Each row is a point on a landscape with many valleys, with its height.
From any point a ball rolls to the lowest of the 2 points nearest to it. It stops when none of these is lower. Distance is the straight distance between rows; heights are no part of it.
<662> h=100: [ 20 -20  36 -24  11   0  -6   4  38   7 -41  29 -14   9  -4 -27  38   2
  19 -14 -20 -34  40  11  20]
<1669> h=244: [-24  -5 -11  13  -8 -13   2   4 -22  -6  29  11  29  20  -9  20 -17   6
  17   2  18  43 -12 -19  -3]
<482> h=405: [ 46   2 -32 -17  -3   3   3 -21  36 -30 -32 -42 -29  28  27   5  13   8
  -1 -28 -43 -29   2  13  25]
<1363> h=263: [-19 -40 -20   5 -33 -36 -25   8   9 -11   8  44   2  -3  -3  16  -4   4
 -16 -44  15  -6   8 -22  -3]
<1902> h=460: [  3  13 -42 -10  20 -20  -5 -11 -24  36  24 -18  46 -11   4 -33 -28  14
  -7   5 -26  18   2   8 -38]
<118> h=455: [  6 -17   2  -6  27 -19 -12   1  23  16   2  12  22 -12  35   4 -17  11
  28 -46 -17  41   0 -48   1]
<965> h=285: [  5 -28  26  16 -35 -35   8  38  25  12 -22  12 -36  -3 -36  -3 -33 -12
 -29  31  26 -11 -16   3  -3]
<1383> h=619: [ 52 -27  30  23 -18 -18 -12  17  43 -11 -37  24 -47  14 -21  -1   0   7
 -16 -10  -3 -38 -22   1  35]
<1378> h=549: [ 35 -37 -18   1  15   8  10   0  21 -36 -34 -25 -41  22  35  23  -8   4
  25  -2 -22 -28 -24 -30  23]
<575> h=422: [-20 -14 -32 -16   9  38  25 -45 -19  28   7  38 -19  15  -4  12 -47  16
  -8   5  16  22  -2 -68 -31]
<153> h=362: [  4  49  40  -4 -11  13  18  -5  -6 -24  -5 -20 -14  25 -25  -3  32 -11
  13  23  25  15  -5  37  35]
<307> h=312: [-11 -14  -9   0 -28 -34  -1 -20   4 -10  -9  17  13  25 -13 -10 -11  25
  15 -30   3  16  29   1   3]
<146> h=221: [ 14  54  -8 -12  -1   0  29  -9  -1 -24  -1 -45 -48  47   0   1   8 -26
  -4  17  46 -23 -31  41  13]
<1056> h=298: [-30 -47  11  18 -25   3 -18  25  -1  -5  20  33  -2 -20 -19  21  -4 -11
  -9  20  19  -5  -6 -13  11]
<137> h=249: [ -7 -13 -26 -12  17  14 -25 -32  -3   5 -21  32   8 -19  -3   3  20  28
  -8 -34 -23  -9  47 -20 -35]
<1352> h=363: [ -1  23  -9 -27   0 -14  38 -12  -4   4 -20 -42   4  20   9 -24 -20  11
  25  30 -15   0  13  37 -11]
<574> h=390: [ 23  18 -50 -22 -17  -4   1  11  16  -4   5 -62  18 -21  15 -10  20  -5
 -27 -15 -53  -5  -6  36   2]
<1437> h=621: [  9 -67  60  -7 -24  -2 -24  38  22  -5 -18  22 -28 -21   3   9 -14 -25
 -11  -6   3 -19 -34 -16  43]
<553> h=431: [ 40  27 -43 -10  -7  -8   9  14  -7   5  21 -40  61 -22 -21 -61   6  30
 -34 -35 -20  28 -25   1 -14]
<1496> h=250: [  4 -16  23   3 -30 -36  18  33  20  -5 -21  20 -16  13 -27   7 -19   9
  13  20  21   1  -3 -10   5]
<1277> h=353: [ 28  42  -9  -9  17  15  16  15  -4  20  20 -57  57  -5  -1 -23 -13  12
   4   4 -30  59 -14 -11 -17]
<1811> h=245: [-34 -27 -11 -20 -10  18   2 -12  -1  20 -24  31 -10  -4 -27 -28   8  12
  -7 -14  15 -32  66 -12 -29]
<1206> h=386: [ -3  54  -6   9  30 -30   9 -36 -30  11  40 -23  25  23  23 -18 -20 -11
  10  -9  34  38 -17  10  -7]
<564> h=481: [ -8 -17 -34 -21  21  -9  -5  -1 -18  36  23 -13  43 -31  13 -10 -31   3
   9  23 -29  23  12 -14 -34]
<1409> h=388: [ 32   1 -20 -17   5   2   5  20   6   9   8 -44  53 -36  19 -14  -9  20
   0   3 -52  36 -18 -10  -8]
<1350> h=397: [-28  14 -45  11  16  29  -3   0 -32   4  28 -24  35 -25   9  14  14   7
  -3  21 -31  14  -8   4 -26]
<1896> h=309: [ 25 -23  36  28 -27 -19 -19  49  34  41  -6  11 -42 -19 -41 -12 -19 -25
 -50  21  13 -12 -25   6  -2]
<1219> h=398: [  0  50 -21  13  34 -50   7 -28 -21   8  29   6  19  17  16   0 -14   4
   1 -23  31  14   7  18 -22]
<1673> h=507: [ 40 -12  24  41 -18 -15 -29  27  12  -3  25  17 -26   8 -19  10  14 -25
 -23  23 -14 -17 -59  24  46]
<959> h=274: [ -9 -28  10  -7 -15  -5 -16   7 -26   2   6  16 -34 -35 -51  23 -12 -32
 -55  10  39  28  14 -40 -25]
<322> h=294: [  6  19  28  17  11 -45 -12 -27 -20 -20 -27  32   5  16 -35  -1   7  23
 -38 -19  59 -11   9  32 -33]
<1563> h=348: [-47 -36 -14  12 -23  19  -6  -4 -31  -3  11  35  -2   1 -19  18 -16   3
  -6  21  23  -6  -1 -24 -14]
<615> h=421: [ 37   1  -8   1   3 -21   2 -30  34 -29 -32  -5 -11   3  23   6  16  12
  -1 -36 -34 -17  33  29  30]
<1755> h=246: [ -9  -4   5 -17   1 -32 -21   1 -18   5  -6  41 -18  -1 -33  13   2  -2
 -23  -9  36 -22  42  -3 -27]
<269> h=175: [ 23  -1  32  -6   2 -39 -31  30 -15  21   5  37 -37  -5 -43  -1  -5 -34
 -45  16  37 -37   2  13 -15]
<853> h=378: [ 31  49 -32 -12  15 -12  42 -16  31  -7 -21 -37 -11  48   7 -15  12  12
  -8 -17  -1 -10  26  46  -5]
<361> h=138: [-47  42 -27  21   3  45  20 -46 -28  -4   6 -18  18   9   1 -15  15  21
  10  -9  16  20  -2  10 -24]
<412> h=209: [-28  37 -44  27   3  63  21 -44  -8   8   2 -11  20  -1   4 -13  13  39
  -3 -10 -16  20  -7 -15 -28]
<353> h=372: [-18  46   2  -2  16   7  -2 -44 -35  27  42 -46  48  26  11 -40 -30 -15
  14  -7  15  48 -17  -1 -13]
<323> h=358: [-11  21   5  12   4 -20  14 -22   1 -10 -18   9   3  20 -14 -24  20  13
  -1 -12  18 -26  44  51   2]
<1312> h=248: [ -7  19  -6   7  19  -6   9   3  17   1 -12   5  18  -2   3  -4  24  27
  29 -20 -18  19  27 -12 -17]
<1637> h=366: [ -4 -20   1   1  17  32  -5  -8   8   1 -26 -21  45 -48  23 -15   6  35
  13 -23 -43  31   5 -23 -17]
<1645> h=336: [ 17  27 -15 -23 -17 -16 -14   4  -1 -20  14 -14 -21  36  -3  16  29 -24
  -3   4 -27 -34  -2  28  34]
<1567> h=528: [ 66 -21  20  33 -15  -1 -19  30  13  21  15  22 -44  20 -18 -12  -4 -13
 -21  32 -10 -31 -58  15  41]
<653> h=408: [  9  15 -55  -5 -11 -12 -10  -7   0  -1  11 -37  35 -24  12 -20  13  14
 -29 -30 -49  -8  20  38 -17]
<1302> h=445: [ 25  29 -41   7  21 -11   4  -4 -17  32  17 -23  59 -14 -17 -66 -12  35
 -28 -22 -23  19  -5  -2 -36]
<380> h=383: [ 10 -25   7 -23  20 -38 -16  13  24  -6 -17  21 -20 -34  38  33   2 -13
   3 -35  -3  -3  10 -23   7]
<1982> h=458: [-20 -33 -39 -23   5  62  12 -27  -2  33  -2  18  -3 -15  15  15 -38  12
 -12  -4 -16  18  -5 -75 -38]
<810> h=203: [ 25  19 -30  -7   2 -23  11  -6  18  -6  42 -35   1  35  24  18 -20 -18
  15  -9 -12  47 -24  -6  37]
<1258> h=240: [ -1 -19   7  -5   1 -18  -9 -10 -20   2   6  24 -23 -42 -26  23 -26  -8
 -19  13  34  35  29 -26  -8]
<1936> h=415: [ -2 -23  43  27 -29  20 -45  19 -37  12  27  30   4   7 -50  -4   3  -9
 -15  44   8  -7 -38  10  19]
<751> h=214: [-39 -44 -20  -3 -21  -3 -10  14  12   0  -2  40  -6 -17   9   7   2   8
  -2 -44  14 -10  21 -44 -16]
<544> h=441: [  3  -5  -3  12  23  -9  -9   0  21  26  33  -6  46   9  36  -9 -19   0
  27 -42 -29  43 -19 -47  16]
<1837> h=314: [-11  13  40  32 -13 -37 -15 -19 -25 -27 -24   7   9  11 -31 -23   8   7
 -35  -5  61 -18 -42  36 -44]
<1330> h=217: [ 33  10  14  25   0 -39  10 -13   3 -17 -16  11 -32  -6 -15  23 -20   6
 -11  28  10  -4   2  21  25]
<1044> h=575: [ 34 -50  11 -21  20   1  -9  10  23 -16 -32   3 -56   5  28  17  -7 -15
  10   2 -21 -52 -25 -23  32]
<699> h=337: [-43 -10  -6  41 -25  61  -6  -7  -9 -10  12  29   5  -1   1   8  23  12
  12  -2  -6 -20 -10 -25  11]
<2031> h=630: [ 49 -17  25   5 -13 -17   3 -11  33 -22 -45  20 -42  29 -18  -6  12  12
   3  -5 -11 -31   9  11  45]
<1952> h=144: [-34  46 -43  14   7  22   9 -48 -28  12  24 -44  28   4  10 -39   1  14
 -10 -32  14  26  -2  21 -30]
<272> h=440: [-27  35 -29  12   5  53  -9 -15 -31   1   8 -23  21 -25 -10  -2  44   9
  -7  19 -29 -10   4  11 -27]
<1531> h=239: [ 23   3 -31   3  10 -54  12  -3   7 -10  30   2 -10  30  16  24 -34  -8
   3   5   2  24 -18   4  21]
<1945> h=537: [-15 -37 -19  -5   6 -28   7  13   5  -5  35   8  -5 -17  25  32 -19 -23
   0  41  -5  -5   2  22  18]
<693> h=484: [ 19 -25  37  50 -25 -12 -16  34  34 -11   0   5 -17 -21 -13  27  -8  -9
 -25  26  -9   4 -42  11  39]
<907> h=357: [ 22  -4  -7 -21  29 -35 -14  14  34  -4 -25   3  -3 -14  46  21   8  10
   5 -46 -36 -19   8  -7  -7]
<1355> h=332: [ 11  22  44   7 -30   0   5   4 -22 -26  -7 -18 -13  26 -31   7  -3 -12
   5  46  18   6 -27  27  33]
<601> h=564: [ 16   0  49   8   1  28 -15  17 -28  39  31  52 -14  -9 -26 -32  21  -1
  18  24  17 -11   4  12  16]
<953> h=334: [-24  24 -25   8  43  21  19 -31 -18  27 -12  13  23  17  -9 -16   3  39
  11  -7  12  16  11 -23 -60]
<581> h=212: [-41   9  10   1 -23  29  -2 -29 -38 -10  -2  -6  11  17 -21 -18  15   8
  17  17   1  -7  15  20   0]
<1926> h=156: [  4  -6  36 -13   3 -10   0   4  22  -7 -41  26  -6  17 -24  -5  34  13
  23  -3  -4  -4  34  -6  10]
<613> h=282: [-28 -29  -4  -5 -29  -9  -2 -19  -2  -3 -19  27   0   8 -17 -20   0  21
  11 -16  11 -13  49  -1  -4]
<493> h=192: [ -7 -11  -9   0  13  -8 -20 -25  -9   0   0  26  -8 -40  -3  25   1   4
  -2  -8  -2   7  43 -17  -9]
<391> h=247: [ 10  28   1  10  28 -28  22 -40  -5   1  -6  -5  -2  -8   8  -2 -26   9
  19  13  12  33  31  24   6]
<6> h=486: [ 20 -13 -12 -15  11  13  19  33  29 -12 -18 -49  12 -14  53   3   1  -1
  14   0 -54  -8 -34   3  10]
<904> h=344: [-34  12 -24  19  17  27  18 -52 -46   8  25  21  15  28  15   8 -36  20
   2   7  36  16 -50 -28 -34]
<1451> h=593: [ 46 -27  -8  -7  -5 -37   9  22  29   3 -21  22 -62   1 -11  16 -32 -14
 -35  -4  22 -53  22  -4   5]
<1579> h=215: [-21 -39  27 -12   7  39 -29   5 -15   8   5  22 -12 -51   9  18  10 -26
   1  13  -4 -13  24 -32   8]
<800> h=204: [ 13  32  -7   1   3 -21  20  15  23 -15  -8  -4  -5  12  12  13  21   8
  29 -11 -15   6  11  -1  10]
<1845> h=194: [-27  -1  -4  22 -34 -23   0  -2 -23 -24  14  -1  11  14 -16  14 -12   9
   1   5  23  26 -20  14  10]
<1670> h=400: [  8  29  48  -9  -2 -27   9 -38 -22 -43 -32 -12  -1  26 -15 -29  21  -6
  -7   8  54 -11 -16  53  -8]
<1256> h=306: [ 36   4 -18   7 -21 -26  -3   0  11 -34  -1  -9 -39  43  -7  26   8 -12
  -9   7 -10 -30 -21  14  35]
<872> h=600: [ 11 -58  39 -24  -4 -16 -14  22  24 -18 -37  14 -34  -5  23  24 -12 -22
   7 -10  -6 -24 -34 -20  36]
<1102> h=277: [ 42   2 -18   4  29 -21  21 -15  30  17  -2 -29   9 -24  43  -9 -31  12
  18  -5 -46  31  11  -6   8]
<1041> h=695: [-10 -57  25 -35   0  23   2  27   7   1  -1   1   7 -34  25  31 -35 -21
  17  14   0  21  22 -35   2]
<1972> h=505: [-22 -42 -36 -12   6  55  -4  -5  -7  30   5   9  37  -5  19  -1 -33  29
   3  -6 -30  21 -12 -62 -38]
<1252> h=391: [-33 -22 -43   6  -8   9  -6 -41 -24   7   7  44 -12  11 -13  16 -25  21
 -15 -10  22   2   0 -38 -29]
<1222> h=385: [ -1   0  -3 -26   4 -22  29  18  13  11 -27  -4 -10  13   1 -12 -12   6
  30  30  -7 -20  27   8 -16]
<1235> h=342: [-16  26 -21  10   4  51   6 -39 -34  25  34 -52  59  16   2 -34 -37   7
   9  -1  -9  51 -13 -15 -11]
<1772> h=387: [-45  15  -6  35 -30  46   4   8 -14 -26  27   1  23  11  -3  24  24   4
  10  -2  13  12 -13  -2  18]
<316> h=482: [-29 -12  31  38 -16  32  -4  -8 -21  21 -12  34 -32 -24 -57 -18  -4   1
 -50  18  59 -13 -14 -15 -34]
<373> h=313: [ 19 -18   7  -8  24  -1   5 -10  26   6 -34 -24  24 -47  31 -11  -7  28
  19 -22 -46  26  15  -5  -6]
<642> h=381: [ -5  48  36 -17   0   8  19 -26 -13 -24 -22 -25  -3  38 -22 -24  40  -8
  11   8  40   9   1  48   4]
<1356> h=125: [-50 -49 -20  -2 -18  20 -12  12   6  -6   6  27  17  -2  24  16   6  10
  13 -28  -8   2  -8 -42  -9]
<1994> h=512: [ 31 -37 -17 -21  38   6  22  10  27  -5 -11 -40   5  -6  63  21 -41  -1
  23  15 -50  11 -31 -16   9]
<34> h=453: [ -6 -13  -3 -21   7  -3  -2  29  21 -16  -1 -26  22  -1  47  21  11  -4
  27 -13 -46   9 -25  -9  11]
<1891> h=389: [ 17  59 -36 -19   8 -10  36  -4  31  17 -10 -51  18  29  -5 -40  11  19
  -4 -29  -9  21  15  33 -15]
<478> h=243: [ 44 -18 -14  29  -2 -55  -4 -14  12 -19 -15   4 -29   1 -15  30 -45   4
 -34  18   5   5 -19  15  13]
<541> h=261: [ 34  22 -22   7  32 -34  26 -27  16  24   8 -20   0  -1  26 -12 -41   9
  17   7 -15  25  26   6   3]
<1726> h=46: [-25  48 -12 -39 -25  23   7 -15 -13  -2   3 -65  16  16  -6  -7  14  -4
  10   4   8  28   3  26  -6]
<203> h=371: [-25   4  14  15 -16  33  12  12  21   1 -13  -9   9 -11   2 -29  34   8
  28   6 -25 -18  29  20  21]
<430> h=134: [-34  22  -9  -7 -35  -4  10  -9 -25 -16  14 -25  16  30  -7  -5   3   1
  19   3  11  17   1  25  10]
<1840> h=531: [-12 -11  40  30  -4  43 -16   9 -17  22  19  48 -17 -39 -29  -8  15  -7
  -2  23  31 -12  10 -17  10]
<990> h=559: [  5 -46 -22 -12   6 -22  14  15  30  -4  11  10 -32 -15  41  22 -20 -23
   4  27 -17 -27   0   4  21]
<1649> h=392: [ 44  29 -50 -18   1  -1  21 -10  34 -13 -24 -49 -22  41  11  -8  10  11
  -6 -23 -29 -26  15  22   1]
<243> h=227: [-49 -63  16   8 -28  30 -12  26   4 -15   4  25  14 -15  14  18  -5  -6
  14  -4   1  -9  -7 -24  18]
<1638> h=399: [ 13 -23   4 -16  20   5  11  35  24 -25   9  -8   0   9  45  54   4 -24
  21  27 -33  -3 -33 -10  26]
<46> h=301: [  3  -9 -33 -16  22 -10 -26  -4   3   8 -14   4  31 -27   8  -7  19  28
 -12 -43 -46  -3  17 -14 -40]
<365> h=181: [  8  11  30  19   5 -15 -16 -14 -19 -11 -11  29 -17 -22 -30  12  14  -4
  -6  26  17  -1  20  16  18]
<1639> h=361: [ 10 -38  46  11 -26  14 -16  35  18  24   7  37 -44 -40 -23 -32  18 -37
 -35 -32  32 -11  15 -29  17]
<869> h=329: [ 13  -9  20 -16  17   2 -10  42   1  -4  25  18  -8   3  10  42  15 -30
  20  50 -24 -24 -16  -2  26]
<978> h=347: [-40  25 -40  16  26  18   0 -18 -41   9  25   9  16  -9  14  19   5   7
  -2  20   4   0 -10  -8 -43]
<1894> h=264: [  1 -13 -16 -16 -13  -9 -16   0  13 -19  41 -26  33  31  26  29  -5 -14
  19 -27 -19  53 -26 -15  37]
<1765> h=401: [  3  29 -25   2  -1 -14  20 -13  17  29  10 -33  38  25   0 -52  -9  26
  21 -34 -19  35  15   1 -10]
<666> h=335: [ 26 -25  58  -1   5  15 -18  22  25  19 -11  49 -40 -40 -17 -22  32 -23
 -15 -21  22  -8  26 -21  27]
<685> h=262: [ 16 -19  20 -15   5 -19  -9  40   5   2   6  34 -29 -14  -6  24   4 -29
   6  31   2 -23  -2 -12  16]
<1877> h=219: [ -8  23  20  24  11  -5   6 -48 -26 -19 -15   4  -1  -9 -22   1   6  21
   7  11  23  32  28  22   7]
<202> h=157: [ 27   5  27  17 -24 -38   0   9 -10  -7 -21  -5 -36  39 -36 -11 -15  -9
 -24  36  25 -35 -51  43   2]
<415> h=596: [  9   8  36  -1  18  41 -17  18  -9  39  19  34  -2 -19  -1 -27  38 -10
  28  20 -17 -28  21   5  11]
<320> h=331: [  2  36  -5   6  28  16  23  21  -1  23  16 -30  50  -2  12  -6 -18  21
  29  11 -14  47   4 -14 -23]
<1150> h=155: [  0 -22  21 -19  17   0 -23   2  31  11 -30  32  -3 -24   7 -18  40   5
  -6 -39 -17 -40  54   1  -5]
<1415> h=413: [-20 -14 -16 -36   2 -23   4  29   3  21  -5  12   0  -5   2  -3  -8  -4
  12   7  -2 -11  35 -17 -35]
<718> h=382: [-16  -2 -30  -5   1  23 -12 -12 -24  24  47 -37  66  28   2 -21 -31   1
  10  -3 -32  45 -15 -21  -4]
<562> h=271: [-16   5   0   2   9 -15 -14 -33 -24  -7 -22  48 -11  22 -47  11   2  25
 -28 -20  48  -7  24  -7 -41]
<1947> h=606: [ 42 -36  10  15 -13 -29  -5  31  47  -6 -28  27 -59  -4 -10  13 -14 -13
 -39 -14  11 -42 -16 -15  16]
<1148> h=677: [-22 -49  19 -28  -8  24   4  30  -3  -4  -2  12  -5 -31   8  23 -21 -23
   4 -13  24  33  24 -65 -14]
<1162> h=78: [-12  70 -24 -18   4 -14   7 -29 -15 -10   7 -42   8  14  13  -9  22  -9
 -14 -28  27  -5   9  57 -19]
<1511> h=465: [-22  -9  22  11  -9  32 -32  -9 -58   9  24  41  -6  14 -35  -2  16  -5
  -2  35  13 -31 -20  -2   5]
<1619> h=251: [ 47  40 -28   0   8 -39   7 -38   5 -27   0 -15 -24  23   9  29 -12   3
 -12 -21  -1  10  15  27  28]
<1113> h=111: [ 18  48   3 -29 -10  29  20   7  32 -12 -13 -53 -16  20   1   8  33  -7
  17   4 -20  18   4  16  21]
<829> h=734: [-30 -15  -3  15   2  62   4   9 -11  -5   8  14  37  -8   9  29 -26  14
  19  17   2  22  11 -39 -10]
<69> h=333: [  7 -32  40  17 -36   5 -28  51  17  40   3  12 -39 -33 -48 -23   5 -44
 -59 -10  21   1 -11 -20  -8]
<28> h=345: [-19  17 -10 -25   5 -25  25 -23 -33   8 -12 -30  23  19  13 -32 -24   7
  24  14   7   4   9  34 -34]
<1962> h=446: [-12  25 -25 -14  -3  34   1  28  -8  -3  27 -55  42 -17   9  15  22 -12
  -3  18 -37  23 -11  15  -1]
<1384> h=163: [ 23  34 -38 -38 -13  -4   1 -13  18  -5  26 -59  -6  29  13  23  -7 -19
   4  -9  -9  44 -18   6  27]
<1470> h=112: [-21  52 -34  -9   2  -7 -10  -7 -26  -4  22 -25  16  11   1   6  30  -7
  -9 -12  -2 -13   7  37 -22]
<1457> h=339: [-20 -52  -1  -5  -5  -3 -20  -3   5 -19  22  -2  39  15  39  24 -15  -2
  21 -32 -20  42 -25 -22  25]
<560> h=210: [ 18 -15  41   7  -7  25  -8  24  24  -2   1  11 -19  -4  32 -12  27 -15
  30  -7 -25 -36 -25   8  57]
<1372> h=149: [ 37  14  53   7  13 -35 -11  11  -4  26 -14  39 -38   6 -43 -25   1 -11
 -41  20  46 -45  -7  38 -12]
<870> h=457: [ -3 -24  28  34 -29   3  -7  31  14 -33  19   6   4  -6   7  33  10 -17
  -2  13  -4   5 -35   4  54]
<1463> h=418: [  4 -26   4  -1   2 -38   1  20  21  -4   8  23  -3 -14  20  31 -20  -2
  15 -14   7  31  -5 -35   9]
<1182> h=444: [-16 -25  -2 -27   7   4  14  31  24  22 -22  -6   8 -40  20 -15  -5   5
  16  -4 -17   2  31 -26 -31]
<1123> h=370: [  5  40  -3  -7   9 -19  35 -23  19 -13 -26 -11  -1  48  -5 -22  21   8
 -11 -19  22 -20  39  64   8]
<1515> h=426: [-27 -13  25  38 -27  40  -6  33   2 -32  27  10  26   0   7  31   9 -10
  14  18   4   9 -16   5  41]
<56> h=714: [-15 -44  19  -6   9  35  -6  29   2 -17   9   7  38 -22  32  41 -42  -6
  23   9  -6  32  10 -27   9]
<658> h=270: [-44   2   8 -14   0  13  -2 -34 -47  -3 -21  10   7  16 -26 -22   9  16
  16  19  23 -20  14  13 -32]
<1656> h=176: [-24  58  20  15  16   7   9  -2 -33  -9  17 -12   6  -1   3   5  31 -15
  17  30  24 -10  -3  30 -12]
<1503> h=475: [ -3 -32  31 -31   2  15  12  23  31  18 -31   3 -21 -43  14 -16   5 -16
  15   6  -9 -16  41 -19  -3]
<661> h=121: [  9   6  21   8 -28  35  12  20  31 -19   1 -24 -13   9  26  -1  27 -20
  25   0 -26 -18 -14  16  59]
<1201> h=442: [-18 -32 -20 -10  -5  30 -11   3  -9  14  16 -23  60   7  21  -9 -24  20
  26 -15 -41  36  -9 -35 -18]
<1018> h=193: [ 25  40  13   4 -17 -22  12   3 -12 -27  -8 -19 -42  54 -19 -11   7 -18
 -10  19  33 -39 -41  40  17]
<314> h=297: [-44   3 -27  18  18  10   5 -17 -42  -3  47  15  28  21   5  25 -18   3
   4  18  24  27 -26 -16 -23]
<917> h=364: [  9  16 -41 -21 -13  -2  -4   7  16 -10  16 -42  -6  11  24  12  24 -28
  -2   0 -43 -28  -6  35  24]
<1012> h=752: [-40 -13 -21   9   0  89   9   1 -21  -4   9  11  31   5  11  29 -22  15
   0  36 -14  -6  -6 -23 -23]
<409> h=430: [-37   9  -1   1  20 -20   0   3 -37   2   9  34  -8  -7 -17  20  -6  -2
  -7  17  59  -5  -7 -20 -49]
<742> h=316: [-37  10   9  -9   5  -9  18 -34 -48  -5 -10  -1  24  25   1 -28 -14  19
  26   6  38  10  -1  10 -42]
<1944> h=287: [ -9  33 -47  20   6  60  11 -50 -16  33  25 -27  40  21  -2 -32 -15  33
  -7 -13 -20  36 -30 -30 -23]
<43> h=296: [-16  19 -17   7  32  13  10   1  -3  26   5   7  30  -8   4   0  -6  26
  24  -4  -5  36  16 -38 -38]
<1026> h=412: [ 58   8 -26 -12  14 -21  11  25   3   4  12 -39  48 -43   5 -37  -2  20
 -17 -16 -43  30 -35 -15  -1]
<680> h=238: [ 38  38   3  14   8 -48  10 -39  -5 -34 -15  -4 -26  20 -11  16 -12   9
 -24   4  26   3   3  48  15]
<1969> h=641: [-17 -66  62 -16 -23  21 -25  24   9   1 -19  27 -25 -37   5  -4  -1 -30
  -1 -20  11 -13  -4 -31  34]
<1835> h=106: [-11  67 -31 -21  11  -6   1 -39 -14  18  25 -61  25   1  15 -36  -1  -8
 -12 -34  30  30  -6  39 -29]
<651> h=303: [-30 -50  10 -18  10  25 -24  26   1  17   1   1  10 -55  32   3  14 -22
   4   0 -34 -23   7 -14  -2]
<1278> h=213: [ 11 -18  19 -13 -11 -27 -24  25   1   7   4  42 -35 -18 -23  10   4 -27
 -21   6  17 -27  23  -9   2]
<1903> h=272: [ 36 -13 -56  21  -8 -34  14  -2  24 -32  12  -7 -32  39  18  23 -24  -3
 -12  -8   0 -14 -22   4  28]
<154> h=466: [-24  -3  34  37  -7 -10 -13   2 -19  13 -11  20 -20 -32 -47  -3 -10  -6
 -46  21  60   3 -13   3 -42]
<2002> h=396: [-29  40 -16  17  26  37 -11 -38 -27   3  -2  16   2   6 -16 -12  50  16
 -11   1  -7 -32  19  17 -27]
<1156> h=330: [-15   1  16  20 -14  12   2  -6  13  12  -5  24   1   5 -15 -45  37   8
  15  -5   0 -33  43  31  24]
<401> h=124: [ -1  32  22  25   5  19   8  13 -13 -13  21  -9   1 -14  10  27  20 -20
  19  43  -1  -1   1  25  28]
<697> h=127: [ -9  -3  19   7   8  14 -24 -17 -26  -2   2  23  -6 -33  -8  16  23  -8
   9  24 -14 -12  31   1  13]
<812> h=579: [ 30 -28 -28 -12   8 -25  12  11  33  -5 -14  13 -50   7  23  14 -24 -10
  -4   7 -10 -60  25  -2   7]
<744> h=449: [-25   7  28  19  12 -29   6  -8 -32  -8  -7  25  -7 -23 -17   0 -11  -1
 -18  16  73  -4 -15   1 -46]
<1973> h=128: [ 25  12  37  18  -4 -49  -3   2  -1   3 -33  15 -28  14 -40 -13 -18  -2
 -38  23  40 -41 -24  43 -14]
<1213> h=409: [-19  34 -15  10  36 -37   4 -14 -21   6   7  31   8   2   0   7  -4  12
  -4 -15  45   6  16  -4 -43]
<598> h=201: [-12 -29  13 -16   0  20 -13  -1  16  17 -15  40 -25 -22 -18 -28  31 -10
 -10 -27   7 -30  66 -15 -12]
<1011> h=302: [ 19 -18  -8   3 -21 -49 -19  18  22 -15  -6  37 -10   8  -2  32   2   5
 -17 -41   0 -32  12   3  15]
<1700> h=211: [ 11 -19  31  -5  -9 -20  20  27  40  -8 -40  28 -28   3 -14   3  -1  12
  23  -5  13   0  18 -22  10]
<318> h=346: [-12  11  59  19  -7  -4 -22 -14 -48 -10  -8  14   3  12 -34 -31  16  -2
 -19  24  49 -25 -45  27 -22]
<909> h=216: [ 12  39 -23   8  -3 -15  38  -5   2 -25  12 -39 -27  34  10  18 -14 -17
   4  23  28  12 -31  22  27]
<1912> h=295: [  4   4  42   1 -21  -6  12  26  -6 -14 -15   5  -8  30 -31   4  -9   5
  25  39  11  -6  -8   8  21]
<440> h=406: [ 23  12  -3 -16   9   1 -11   7   9   6 -11  -7   5 -11   0 -20  41   1
   3   3 -54 -43  28  28   4]
<1305> h=160: [  6  57  -4 -18  -3   3  11  21  16 -11  -1 -33   8  17  -2   9  48  -2
  17  -5 -21   5   6  11   2]
<73> h=658: [ -9 -57  56 -32 -14  27 -11  32  -4 -11 -22   8 -28 -44   1  12  -5 -42
 -14 -18  23  16  12 -55  17]
<1343> h=511: [-12 -15 -26 -17  12 -19   1   3 -13   6  23  -9  21 -12  22  20 -22 -12
  15  35 -23  14   8   9  -4]
<271> h=26: [ 16  16  -6 -15 -19  41  12  11  38 -27  -8 -63 -23  11  31  21  18 -19
  18 -10 -27   2 -25   5  49]
<654> h=288: [ 28 -13  56  27  -6  12 -16  14  19  13   3  44 -25 -24  -4 -12  30  -6
  13  -3   1 -19  -5  -1  48]
<758> h=504: [-16 -32  32  30 -29  50 -21   7 -15  17   5  39 -30 -36 -53  -5  -6 -12
 -42  20  37  -2  -4 -37  -4]
<1057> h=186: [ -8  39   2  21  -5  -5  31  17  -6 -25  26 -27  -3  11   9  30  -2 -21
   6  31  29  20 -26  31  27]
<886> h=114: [ -6  44 -36 -45 -17   0   1 -12  -1  12  23 -63  15  23  -2   1   0 -15
   5 -13  -2  47  -9  16   2]
<1169> h=376: [  1  -2  57  19 -16 -10 -25  12 -38  20   9  26  -9   1 -47 -23  -1 -16
 -19  39  38 -23 -38  27  -2]
<99> h=369: [  0 -15  12 -19  12  10 -27  23  12  13 -19  -4   8 -41  23  -9  33  -8
   8  -4 -55 -38   4   5  -2]
<1401> h=338: [ 40   8 -23 -22  24 -26  -5   1  26   3 -26  -7  22 -14  23  -2   7  30
 -17 -48 -47 -20  31  17 -21]
<1095> h=530: [ 40 -24 -37 -10  28  -9  17  -6  28 -16 -15 -30 -24  13  51  17 -31   5
  23  -3 -35  -2 -16 -24  10]
<83> h=367: [-32  36 -31   9  33  29  15 -48 -21   4 -20  23  10  21  -9 -15  31  37
 -13 -13  18 -23  16   8 -55]
<791> h=259: [-40 -22 -19  17  -9  67   4  -8   5  -2 -13  17  11 -13  16   5  15  29
  12 -17 -26 -14  -5 -42 -15]
<1859> h=419: [ 12  24 -10   8  12 -17   3  -2  19  32  32 -25  42  32  15 -29 -18  -2
  30 -29 -28  39  -6 -31  16]

Where does a ball stop that starts at each point below?
<1637> -> <697>
<574> -> <1726>
<1639> -> <662>
<56> -> <1973>
<1936> -> <1973>
<642> -> <662>
